Each row is a point on a tangle of strands that fork, close into loops and nearly touch. The rows are in no order.
In the rows, zero is written as 128.
Two points are linked if the straight distance between their rows is under 84.3. Some points are linked to none.
z536: [117 139  82 152 131 117 121 173  95 127 101 125 155 123  93 163 107 131
 103 171]
z758: [176 152  92 122 122 156 138 126 123 117  62 119 118 159 127 164  96 150
 168 186]
z108: [157 118 119 133 135  97  74 124  96 124 112 131 149 103  80 127 114 147
 101 188]
z739: [177 188 169  79 146  70 162 178 198 123 112 108 126 100 157 122 132  97
 146 158]
z458: [133 127  96 116 120 125 136 134  83 127 101 125 135 132 119 156 121 175
 123 150]
z92: [ 88 107 111 147 152  79  93 142 129 105 124 133 148 118  66 108 122 116
  89  85]
z486: [ 98 104  71 157  98 176 137 169  81 148 107 126 113 143 121 130 129  83
 121 175]
z908: [138 158 150 109 143 122 107 119 135 129 118 127 161 116 122 144 103 145
 136 166]
z576: [ 87 158 136 128 130 150 152 122 145 130 122 126 145 147 106  98  99 106
 152 100]
z792: [140 133 205 106 173 104 104 110 155  44 152 121 138  85  78 148 120  87
 172 124]
z725: [168 157 214 135 143 131  92 130 147 107 204 116 163  85 101 134  86  96
 128 133]
z539: [157 169 188  87 164 107 144 106 218  85 163 114 130 118 172 136 129 114
 166 113]
z57: [119  79  97  96 120 129 102 100  73 105  99 135 108 132 105 113 125 168
 117 115]
z339: [ 85  94 119  99 130 180 126 111  89 141  90 147 101 136  95  96 113  97
 136 136]
z668: [125 147 161 107 138 113 101 140 139 113 139 116 140 153  83 118  75 146
 148 125]
z521: [133 169 184 149 140 110 111 132 156 159 170 128 170  97 125 153 144 109
 123 148]
z43: [188 199 214 106 125 108 143 180 174 125 177 123 146 104 116 121 107  78
 138 144]
z47: [138 105  99  99  74 213 149 139  64 122  92 111 101 145 145 129 129 126
 155 154]
z101: [138 169 149 129 123  88 125 170 126 189 152 118 162 159 132 123 127 132
 110 131]
z379: [134 136 151 150 142  91  75 144 116 120 157 126 155 111  59 129  95 139
  89 130]
z58: [149 187 174  81 142 103 156 124 208  82 127 133 114 103 168 114 119 123
 159 138]
z855: [127 113  69 132  81 150 118 135  72 116  77 120 102 128 109 122 146 154
 131 172]
z856: [142 159 139 130 129 104 121  93 143 170 132 139  97 151 137 155 154 185
 129  91]
z953: [120  58  80 125  76 154 151 155  69  79 111 111  98  99 150 130 159 165
  96 113]
z420: [ 98  87 125  94 103 193 121  91  75 142 107 146  76 139 122  99 122 134
 133 137]
z901: [153 133 134 156 144  67  98 119 149 173 175 114 131 181 159 124 163 163
 104 112]
z612: [159 171 127  80 137 106 171 190 175 140 106 105 143 163 151  86  90  94
 151 146]
z648: [137 157 214 151 143 145 117 134 144 109 186 123 174  53 135 157 131  70
 170 148]
z230: [132 179 134 129 147 114 155 100 147 146 128 116 197 138 157 108 117 118
 141 125]
z89: [122 110 161 160 178  98  63  92 142  93 184 109 160  90  80 161 136  93
 122 109]
z391: [114 126  94 175 127 115  90 107 174 140 157 133  66 169  94 121 140 166
 123  91]
z350: [159 157 113 103 129 115 170 123 117 177  96 118 144 143 177 141 133 153
 144 137]
z935: [122 117 107  92 134 129 126 113 112 107  65 140 124 122  77 104  88 134
 153 138]
z574: [169 205 131 127 128 137 160 173 151 116 132 101 177 122  99 130  61  83
 130 163]
z490: [167 131 158 113 157 102  83  83 147 159 167 122 115 150 164 186 155 174
 134 118]
z952: [107  33 115 130  84 184 128 100 108 120 154 148  36 142 157 124 164 139
 105  67]
z416: [116  37  84 135  82 191 158 155  91  84 104 132  75  80 147 133 194  89
  84 152]
z88: [140 175 137  93 128 122 169 172 157 161 116 108 149 175 142  86 101  79
 161 118]
z633: [108 130 137 121 167 118  79 113 152 106 162 103 129 143  53 157 102 125
 124  92]
z872: [127 125 108 166 108 103 139 119 108 134 118 145 120  96 140 140 161 186
 104 170]
z176: [126 131 123  77 109 156 171 166 102 195  91 127 119 177 161 112 136  85
 154 140]
z438: [162 181 173 114 125  90 120 170 141 182 140 141 155 134 126 135 125 130
 129 153]
z496: [188 178 116 140 149 146 131 129 153 113 101 121 172 117 123 146  98 105
 153 214]
z971: [137  73 101 166 112  98 117 137 109  91 137 152  95 123 141 125 170 205
  90 116]
z98: [127 141  95 145 133 125 135 107 112 154 117 113 173 150 165 105 116 156
 113 145]
z754: [116 141 140  90 124 122 129 144 109 137 111 130 121 138 110 161 118 186
 138 132]
z343: [121 107 180 135 163 142  65  89 155 124 176 144 151  67 136 170 143 112
 164 122]
z367: [131 161 149 150 136 104 108 145 143 176 149 142 170  85 146 161 140 128
 122 171]
z488: [113 122 106 109  82 153 153 175  85 193 117 111 123 171 172 117 148 103
 134 143]
z826: [140 135 113 150 149  91 105 114 175 161 190 103 126 164 150 160 167 151
 118  94]
z511: [170 163 156  85 158  98 134  87 172 165 137 115 125 151 160 168 154 141
 165  68]
z46: [161 139 203 132 166 130  64 118 172 127 206 123 150 108 118 159 105 100
 138 134]
z401: [ 92 161 115 142 141 129 139  80 158 145 140 123 149 141 138 131 136 131
 135  56]
z472: [ 91  98  92 158 110 130 103 157  89 129 112 140 120 134  85  86 113 118
  93 136]
z673: [147 143 166 106 150 105 101  95 150 170 154 134 141 122 162 157 150 165
 140 129]
z629: [135 149 172 100 167 103 118 128 136  49 127 120 163  71  60 142 108  75
 151 141]
z683: [122  60  45 141  92 156 133 160  64  83  93 106 120 122 139 131 167 141
 104 142]
z295: [119  71 102 175  98 113 153 168 112  93 129 143 106 128 142 102 159 186
 101 125]
z234: [148 155 107 115 131 133 140 139 119 127 108 108 157 161 135 119  77 129
 141 179]
z330: [109  91 116 153 133 122  82 132 114 131 172 115 117 169 123  87 104 151
  94 111]
z899: [129 137  99 150  67 138 132 153  94 159 108 128 107 148 147 111 163 158
 130 161]
z771: [166 136 169  97 165 133 113 138 170 114 133 134 171  80 150 151  85 122
 165 196]
z116: [112 128 125 152 150 105 117 152 106 141 165 105 177 137 139 143 117 156
  76 147]
z20: [136  51 111 177 120 132 175 167 117  90 138 162  94 140 161  97 154 177
 114 110]
z708: [ 95 107 144 115 107 155 117 139 101 171 152 131  87 180 146  98 141 125
 122 123]
z988: [115 144 168 122 175 113 102  77 158  94 126 137 131  77  65 167 130 123
 157  92]
z785: [113  92 100 104 136  92  89 120  86 115 100 129 130 125  89 112 123 153
 104 127]
z502: [169 166 203  80 154  78 140 171 212 121 143 120 117  83 183 124 139  85
 165 150]
z933: [133 183 131 101 133 125 171 158 167 105  94 117 137 127 130 133  91 120
 152 160]
z142: [100 127 126  87 128 186 152 143 131 137 104 134 131 154 119  89  75  80
 145 152]
z659: [131 146  95 129  91 107 154 189  91 183 116 108 150 165 158 133 157 117
 122 143]
z224: [133  56 101 122  65 206 152 113  78 114 136 119  81 101 179 104 182 106
  92 142]
z373: [123  54  77 174  79 168 166 119  93 112  95 166  78  97 160  81 165 129
 108 129]
z495: [143 168 110 148 140 127 142 116 125 155 103 144 149 104 145 176 145 141
 134 189]
z324: [126 122  48 140 132 140 132 110  88 119  58 119 143 124 104 119 126 111
 133 146]
z819: [ 93 156 124 194 140  96 129 147 144 132 132 152 146  95  94 118 141 143
  84 125]
z277: [ 97  67 120 124 109 182 109  99 123 153 155 140  39 172 150 121 154 126
 110  78]
z97: [177 201 138 133 131 111 158 185 145 141 133 111 181 129 120 143  92  77
 142 162]
z8: [104 110  64 124 108 181 160 130  83 138  72 125 115 140 138 158 125 114
 135 138]
z328: [127 173 133 107 143 113 172 142 150 150 118 118 184 159 147 109 100  92
 156 116]
z258: [186 186 196 115 132 130 142 167 167  96 180 114 159 103 107 117  74  87
 124 152]
z131: [ 86  87  89 138 102 161 140 137  91 157 121 122 118 151 172  91 137 122
 105 140]
z64: [147 134 129  81  80 147 146 150  83 140  99 122 106 162 142 131 121 157
 157 138]
z645: [164 172 211 137 150 122 110 104 190  82 199 117 112 139  95 146 127  82
 176 127]
z875: [116 105 105 135  96 132 144 122  99 142 139 130 100 153 187 124 169 174
 109  87]
z42: [135 129 127 124 143 108 104  39 125 125 114 145 106 101 119 151 120 181
 132 102]
z920: [121 121 173 154 152 121  82 128 126  99 173 136 182  42  88 164 122  76
 138 131]
z829: [127 141 150 176 139 105  81 114 140 131 142 149 149  70  88 119 141 125
 102 163]
z528: [119 100 102 139 145  71  86 136  99 105 114 141 136 116  69 106 120 125
  82 121]
z642: [133 139  89 146 100 118 130 182  94 146 135 110 161 153 149 148 132 148
 110 171]
z412: [124 159 153  97 155 129 135 124 170 116 154  96 161 186 146  93  88 104
 152  82]
z698: [117  65 100 154 107 121 124 108 105 102 115 154  69 125 123 116 157 189
 110  90]
z247: [145 168 196 153 145 133 151 121 139  77 171 112 190  73 111 143 114  58
 159 151]
z49: [101 160 103 103 127 140 164 130 123 129  83 136 145 114 121 161 105 140
 153 127]
z621: [104  42 132 126  89 188 144 127  90 100 145 143  69 109 163  95 186 114
  81 149]
z228: [166 173 215 134 127 136 138 148 165 109 192 131 165  72 158 140 122  51
 189 158]
z341: [175 154 229 130 125 134 120 164 181 100 197 131 129  86 158 128 128  59
 185 140]
z238: [126 122 120 148  95  96 141 157 104 141 137 138 106 128 155 151 172 195
 105 143]
z915: [130 137 149  99 123 123 115 140 116 166 135 111 149 191 146  83  99 138
 137 125]
z968: [100  61  88 113  96 189 140 104  65 136  87 133  89 102 141 114 149 103
 110 137]
z638: [ 90  71  90 108 103 171 159  83  76 139  93 158  87 102 130 117 124 107
 102  96]
z414: [106  26  85 130 134 143 160 123 107  94  95 183  68  96 138  85 156  96
  94 104]
z634: [112  85 124 149  84 139 169 167 115 159 141 147  63 141 199 108 194 139
 114  88]
z752: [100 154 103 144 103 148 132 140 123 156  99 143 141 135 110  96 110 121
 133 148]
z249: [171 140  82 129  99 165 143 118  88 131  62 118 114 143 141 176 128 150
 163 170]
z386: [ 60 139 110 160 137 152 137 103 150 155 146 129 129 154 138  95 139 108
 125  72]
z18: [159 184 189 131 143 108 126 149 153 150 166 121 190  96 146 142 126  87
 145 152]
z760: [145 163 187  95 141  80 122 160 148 176 141 129 127 133 132 162 141 153
 151 138]
z923: [111  92  91 175 161  97 105  92 147 103 135 143 121 121 118 100 140 159
  97  91]
z167: [123 127 131 170 145  94  96  88 141 129 122 153 124  88 102 120 153 170
  99 143]
z194: [135 154 136 126 152 130 134 140 137 102 139 105 200  89 110 173  93  97
 119 168]
z579: [127 140 131 111 156 111 126  78 136 115 101 151 157  62 104 159 118 139
 128 138]
z61: [ 66  96 112 150 109 136 125 161 119 138 130 169  67 139 112 107 144 152
  94 105]
z357: [141 159 112 133 162 125 135 147 131  91 108 102 191 107  79 143  77  89
 135 161]
z325: [141 118  79 115  62 163 164 133  73 162  99 115 114 142 194 135 164 131
 136 131]
z932: [100  90 100 130 122 129 113 120 137 128 149 138  64 160 115 170 150 168
 116  72]
z177: [111 118 115 114 110 120 138 116 123 179 135 127  95 169 178 137 161 153
 128  70]
z219: [117 125  83 141 111 179 130 185  87 144 105 114 133 169 112 148  88  82
 126 168]
z413: [154 155 141  97 130 125 128 153 134 129 127 104 161 174 135  84  72 121
 143 158]
z983: [140 164 181 114 149  82 101 154 169 179 172 129 135 134 121 175 155 132
 138 116]
z674: [133 157 167 112 172 130 127  81 186  92 156 104 130 142 112 151 120 124
 170  92]
z264: [117  40  79 110  84 187 141 137  65 105  85 138  82  92 132 129 171 101
 104 133]
z905: [103 110 109 103 113 154 117 102 130 146 137 134  66 174 130 155 120 155
 142  57]
z662: [112 119 134 162 158 102  97 137 130 136 166 136 161  95 135 163 133 149
  80 155]
z369: [ 88  94 112 149 119 125 120 160 128 131 145 152  66 157 124 138 150 173
 113  80]
z806: [101  99 127 147 171  84  81 118 126 116 137 140 154  68 106 162 141 148
  88 140]
z498: [175 190 138 118 139 135 161 164 197  58 127 108 146  95 136 140  90  74
 137 189]
z152: [119 134 107 159  76 116 127 159 108 177 123 142 110 160 162  75 172 149
 121 138]
z136: [160 121 120  93 106  95 163 126  83 197  97 108 130 162 181 108 172 139
 146  93]
z552: [118  62  95 144  69 194 158 185  98  99 130 124  84 118 153 115 195 106
  99 173]
z55: [123  80  81 172 133 138  97 111 174 130 150 136  56 171 103  95 143 153
 109  85]
z44: [120  25 115 167 121 150 128 157 134 101 150 151  63 149 133  74 158 138
  97 116]
z232: [ 78  69  88 124 152 115 100 116 119 113 112 153 119 127  93  88 136  96
  91  70]
z867: [151 145 141  76  96 117 155 126 112 154  94 147  98 150 160 147 129 178
 165 120]
z465: [ 97  36  94 139 158 124 113 117 134 103 122 166  72 130 109  93 154 112
  84  68]
z824: [127  24  88 151  93 157 173 119 102  90 105 179  67  93 160  95 170 108
  94 111]
z881: [168 156 185  78 161  95 145 110 174 150 120 134 141 104 182 156 140 129
 165 139]
z922: [131 160 161 104 170  74 118 130 173 183 164 115 145 149 138 181 168 125
 141  88]
z352: [160 164 194  89 172 113 139  90 191 121 152 128 148 105 177 152 140 119
 180 115]
z15: [114 181 158 165 127 103 114 141 149 157 165 128 153 123  97 139 127 125
 110 114]
z694: [158 159 191 131 144 114  70 114 173 149 193 121 140 133 107 142 122 132
 144 135]
z402: [124 181 192 161 144 118 146 114 126  82 172 113 174  98  94 141 115  74
 158 118]
z671: [149 172 195 139 154 102 122 101 189 133 182 106 149 135 123 151 158  91
 175  95]
z255: [ 96  96  95 177 150 132 111  89 147 120 126 136 105 137 120  76 133 140
 105  87]
z815: [137 155 111 156 146 130 126 118 127 134 116 132 176  77 121 183 128 123
 130 202]
z913: [ 90  78 108 176 127 115 128 176 137 124 128 171  81 130  86  82 129 125
  83 107]
z780: [ 83  53 132 131 115 174 140 134 103 122 161 142  67 141 155 102 178 111
  85 133]
z777: [154 171 169  81 148 101 154 136 172 124 131 119 130 162 151 108 107 141
 158 114]
z672: [107 190 127 172 113 113 137 147 137 145 123 137 160 103  96 131 118 126
 112 139]
z408: [130  54 111 132  52 191 164 123  84 107 147 136  87 104 210 108 177 136
 101 106]
z626: [109  72  56 168 107 171 142 139 111 128  74 147  98 105 122  99 156  84
 101 163]
z195: [112  78 116  96 109 159 115  82  80 122  90 135  83 147 120 100 110 155
 130 102]
z78: [118 156 127 126 144 113 129 145 118 140 150 109 193 141 123 132  86 126
 104 140]
z687: [122  41  98 126  87 162 137  79  99 125 135 137  62 138 157 131 129 149
  98  54]
z283: [117 145 141  99 171 130 141  83 157  74 109 120 154 127 105 116  91 139
 153  95]
z287: [140 145 179 138 146 118  89 138 138 115 179 108 161 114  68 134  84 119
 109 130]
z907: [ 96  86  99 162  79 147 140 205  87 114 143 119 105 148 140 107 142 139
  94 154]
z140: [115 135  50 143 129 174 146 122 106 143  63 129 134 139 111 149 118 105
 143 157]
z358: [170 175 185 115 154  91 124 125 166 149 162 113 172 137 145 111 129 108
 150 143]
z35: [105  69  94 158  74 171 136 181  98 121 147 138  94 141 155  85 173 125
  99 162]
z779: [155 164 186 111 150 122 145 143 172  31 146 113 152  70 108 135  85  65
 148 165]
z587: [ 83  71 116 125 128 139  84 126 119 132 135 141  62 163  88  99 124 125
 111  92]
z312: [ 95 131 136 120 114 118 110 166 103 141 146 128 117 160  85 122  95 139
 110 117]
z366: [ 87  92 130 117 128 180 106 113 116 151 144 133  68 179 119 104 135 127
 124  99]
z332: [169 155 177 102 155  64 119 151 149 193 147 104 152 177 130 114 138 117
 151 106]
z869: [133 170 169  93 147 117 141 122 188  89 149 109 138 158 132  97  83 113
 157 106]
z173: [164 166 232 139 140 130 120 124 172  72 201 117 123 100 122 142 113  77
 179 131]
z975: [119 141  94 120 153 111 118 147 112  86  88 116 181 108  70 141  86  79
 119 132]
z604: [130 147 174 125 158 111  81 111 144  78 163 103 139 122  39 145 108  99
 138  85]
z456: [177 124 154  82 130  71 118 106 112 168 133 112 119 170 168 163 160 175
 139 103]
z794: [141 129 102 126  73 144 148  82  85 164  92 148  98 130 165 110 121 151
 130 105]
z625: [156 186 111 143 113 122 146 184 123 181 124 107 174 153 127 143 101  96
 123 162]
z513: [123 153 124 159 122 106 118 129 132 156 123 151 138  94 146 166 155 165
 119 179]
z474: [106 110  91 168  95 126 139 193  90 133 128 116 127 149 130 130 126 150
  85 154]
z161: [132 149 172 136 177 127 119  76 150  98 157 117 187  87 137 151 130 115
 146 133]
z700: [153 192 180 125 139 122 164 151 180  63 131 113 152  89 123 124 100  79
 157 167]
z270: [157 174 201 142 155 122 106 125 170  87 187 103 134 128  60 146 101  89
 150 109]
z105: [127 145 129  84 137 142 155 101 145 120 110 132 135 157 152  97  79 144
 159 109]
z835: [152 101 105  83  69 139 170 136  73 188 103 110 113 147 191 118 166 123
 154 115]
z836: [ 77  64 108 116 114 146  97 116  83 122 108 152  69 134  93  91 147 127
 103 105]
z475: [173 159  89 145 144 140 130 114 125 119  64 121 145 131 104 150  97 128
 152 195]
z566: [ 92 171 157 163 149 116 117 111 143 108 140 121 161 106  58 128 126 116
 136  95]
z850: [128 127 177 142 164 136  64  99 165 119 194 107 159 103 110 179 132 102
 139 121]
z545: [162 142  97 134 121 127 123 173 101 144 110  94 164 163 131 175 114 141
 132 194]
z558: [116 147 117 143 115 115 105 104 141 155 131 150  78 166 123 122 147 183
 127  93]
z530: [ 84 140  98 118 110 138 162 114 102 145  89 147 126 115 145 152 119 161
 129  95]
z463: [106 103 134  89  98 157 137 138  86 186 131 124 112 172 170  91 166 109
 137 121]
z180: [ 90 113 101 104 103 166 162 120  77 149 103 141 115 148 156 140 121 127
 135 110]
z307: [108 130 142 120 159 123  97 104 135 118 145 111 138 158  95 128  99 139
 128 103]
z265: [ 98  46 110 182 137 119 123 169 141 105 133 156  85 157 111  91 136 141
  93 100]
z959: [154 133 102  81  89 175 161 150  95 145  86 112 115 171 157 125 120 132
 164 160]
z888: [118 104  67 171  71 167 152 114  89 144  90 145  94 113 162  98 152 133
 115 149]
z216: [118 116 110 152  72 114 163 165 112 176 128 140  94 151 178  92 189 139
 119 106]
z385: [118 113  96  92 128 174 138 116 100 123  61 137 113 133  97 102 101 103
 151 154]
z571: [114 128 115 124 131 133 116  75 123 121 101 145 124 125 100 116 116 166
 129  99]
z808: [ 78 139 146 112 138 177 132 129 134 152 131 136 140 158 111  84  88  84
 135 110]
z711: [143  99  92 189 143 103 112  87 167 118 153 146  90 140 139 129 151 183
  94  94]
z374: [163 167 115 137 158 146 150 168 148  99 104 107 181 143  91 143  55  89
 138 167]
z14: [132  97  91 107  81 172 122 125  60 113  77 126  96 130 123 127 123 152
 144 142]
z308: [136  88  49 137 116 137 110 131  71 107  68 118 127 130 105 121 130 116
 118 156]
z568: [163 140  84 126  81 141 154  85  77 139  73 133 117 108 150 161 122 168
 133 150]
z4: [117 132 144 124 127 101  99 155 102 120 126 124 146 141  72 132  79 150
 107 150]
z734: [186 145 147 109 154 139 116 144 161  96 115 132 159  98 130 162  80 116
 145 219]
z342: [167 169 193  95 147 118 129 156 198  95 159 123 143  87 171 122 115  91
 152 175]
z844: [122 157 142 120 139  98 140 113 137 169 140 130 135 144 148 149 137 170
 134  98]
z956: [115 109 105 158 127 118 119 123 115 139 146 119 146 161 152  88 118 156
  95 116]
z428: [167 169 157  72 145  83 153 145 148 147 108 123 141 154 152 127 114 139
 157 141]
z213: [135 184 193 112 133 122 137 129 182  87 141 133 149 100 100 130  99 119
 158 145]
z83: [125 110 127 145 154  99  80  69 131 112 118 153 108  87 102 140 144 183
 116 120]
z886: [ 89  68 107 166 131 152 126 120 123 134 117 155  92 136 132  61 145 120
  96 110]
z930: [176 163 134  72 144  78 179 196 186 134  94 104 137 131 159  98 111  97
 135 148]
z169: [125 153 120 154 167 106 101  72 195 145 179 111 133 131 146 183 176 134
 127  92]
z276: [107 142 135 105 168 109 135 123 128  77 116 115 170  97  69 136 107  96
 138 110]
z667: [123  83 101 138  69 169 161 115  90 126 126 138  84 128 194 109 160 148
 112  89]
z751: [ 92  51  65 154 123 148 142 140 114 122  79 184  83  94 116  81 159  84
  91 133]
z200: [ 96 166 139 132 156 144 133  80 166 109 143 114 142 143 107 138 125 124
 158  56]
z260: [118 138 102 145 147 117 119  91 122 112  91 139 165  82  94 134 126 129
 114 142]
z695: [103 137  91 190 129 102 134 140 130 128 115 147 134 120 111 103 140 145
  89 145]
z168: [ 87 111 102 139 150 122 119 104 147 131 139 134  97 140 106 156 131 154
 113  58]
z838: [166 168 168 120 140  90 107 125 166 172 163 100 163 178 130 104 119 115
 136  99]
z743: [ 80 105  85 104 144 140 151 102 105 116  90 143 138 104  97 122 112 119
 114  80]
z828: [125  88  87 120  74 133 139 117  67 103 112 122 108 105 149 151 141 190
 100 112]
z28: [128 135 126 122 107  86 133 171 102 190 140 115 147 171 153 118 153 143
 112 125]
z45: [143 115 125 104  90  95 151 125  92 194 122 112  95 161 183 131 175 151
 139  64]
z676: [139 102  87 118  34 189 164 121  69 132 110 121  91 121 183 130 157 134
 123 121]
z268: [106 120 126 129 134 117 116 121 114 164 143 120 140 193 163  95 126 149
 114 102]
z293: [188 162 156  73 142  99 152 126 169 142 116 138 140 122 176 131 118 147
 158 170]
z845: [133 182 184 151 150 109 144 104 161  97 182 104 174 131 112 143 129  93
 160  96]
z407: [149 131 134  91 150 104 102 110 118  88  79 130 148 111  71 113  85 121
 137 137]
z266: [144 156 123 179 137 112  99 129 128 127 129 126 168  67  67 129 125 110
  99 183]
z548: [118 101 145 137 178  91  74  94 137 103 146 129 161  69  87 159 142 112
 103 114]
z607: [186 148 198 115 151 136 114 158 153  98 192 116 168  76 114 138  72  88
 123 171]
z119: [165 196 122 108 138 131 164 173 198  91  97 114 130 120 149 132  98 110
 155 182]
z117: [103  56 106 139 101 143 115 106  91 109 101 162  55 122 124 107 153 146
  99  88]
z220: [107 137 138 117 158 116 126  78 145 104 111 138 128  76  92 175 134 146
 146  98]
z718: [ 80 115  94 116 150 134 142 140  95 131 111 110 170 135 119 144  87 129
 106 117]
z37: [118 161 117 100 127 144 167 161 133 128  84 141 136 146 103 136  92 122
 158 144]
z500: [108  85  76 157  99 201 147 141  92 143  97 141  85 128 140 115 166  82
 102 187]
z644: [165 158  95 100 126 133 166 135 129 136  95 111 160 164 166 136 106 132
 164 165]
z766: [136 110  86 128  90 126 136 128  73 117 112 106 136 126 158 164 147 187
 108 155]
z730: [124 128 164 148 168 126  83  72 166 139 153 154 130  75 136 173 154 150
 131 124]
z383: [127 206 178 122 132 116 145 144 167 119 134 124 162 134 105 120 116 118
 156 126]
z746: [142 133 100 135  92 133 137  79  83 137  88 133 120 125 157 128 127 186
 140 125]
z731: [133 175 152 150 155 113 109  76 189 127 180 104 151 145 128 167 164 114
 147  92]
z809: [130  75 119 173  92 133 182 146 133 129 140 166  74 155 179 106 173 169
 108  80]
z315: [ 68 105 105 152 155 123 104 123 135 112 128 129 134 131  68  99 120  92
 100  68]
z744: [120 139 163 139 155 122 108 129 137 109 152 122 187  61 102 170 110 101
 117 169]
z77: [141 119 111 164 154 110  86  68 165 136 151 128 101 142 133 147 152 178
 110 110]
z431: [149 149 112 123 114 111 142 116 106 167 121 121 151 147 181 126 157 165
 129 146]
z387: [131 141 139  82 163 140 147 113 149  78  98 133 141 136 114 102  67 131
 148 120]
z144: [158 126 135 119 151  96  79 108 105 111 101 133 158 111  58 113  93 127
 123 157]
z944: [114 143 145 106 107 103 124 167 110 152 138 125 111 169 118 148 125 171
 135 115]
z132: [ 52 139 113 149 143 140 130 109 135 129 121 133 145 129  95  99 118 102
 122  80]
z958: [174 139 158  87 157  74 136 112 147 190 124 120 123 153 171 169 162 149
 151  94]
z68: [109 100  76 156 130 125 139  98  97 123  92 132 130 108 138 106 135 163
  97 112]
z114: [ 90  33 114 150 117 158 117 155 111 119 157 135  76 165 161  85 144 136
  93 104]
z146: [147 161  89 126 104 157 140 193 110 168 117 109 149 176 115 130  82  83
 127 170]
z262: [156 116 158  92 134  95 102  97 112 143 150 131 108 157 153 162 132 207
 134 120]
z778: [128 148  82 194 131 109 113 142 130 126 100 128 157  93  78  99 119 112
  92 163]
z165: [129 119  77 145  53 157 134 165  77 116 105 109  97 124 134 134 172 153
 132 166]
z833: [123 147 142  90 144 141 143  99 149 138 130 112 135 180 157  94 102 128
 155  82]
z841: [111 119 114  68 110 174 181 130 100 169  96 136 119 160 177 125 113  93
 151 125]
z54: [152 147 182 100 149 147 123 149 191  91 144 138 151  60 178 140 108  97
 173 189]
z960: [136 141 140 158 159 113  81  68 169 132 160 119 124 128 109 134 141 160
 129 112]
z449: [150 155 176 147 155 123  77  76 164 137 161 119 150 132 113 134 128 150
 136 136]
z650: [ 89  89  74 112 126 139 144  90  91 124  62 156 111  99 119 134 110 120
 115  82]
z997: [135 142 184 112 181 121 106  76 176  75 152 112 130 108  84 162 115 119
 166 112]

A piece is two or more points that can be reached from each other along the links. Count, over all rows, the pieces, the separate loops (a circle has one, a figure eight two, a Y none), the forks (points with three links) and the tips (points with one).
pieces: 9
loops: 3
forks: 20
tips: 32

How many points has the smallest loop of links through each point below? Write 0 if it is on no loop.
z140: 25
z438: 0
z325: 8
z350: 9
z200: 0
z266: 0
z402: 0

A tip is a point with one link. Name the tips that can be reached along the links from each point below, in the order of the rows.
z293: z58, z283
z695: z238, z815, z332, z571
z369: z905, z168
z88: z230, z794
z844: z511, z55
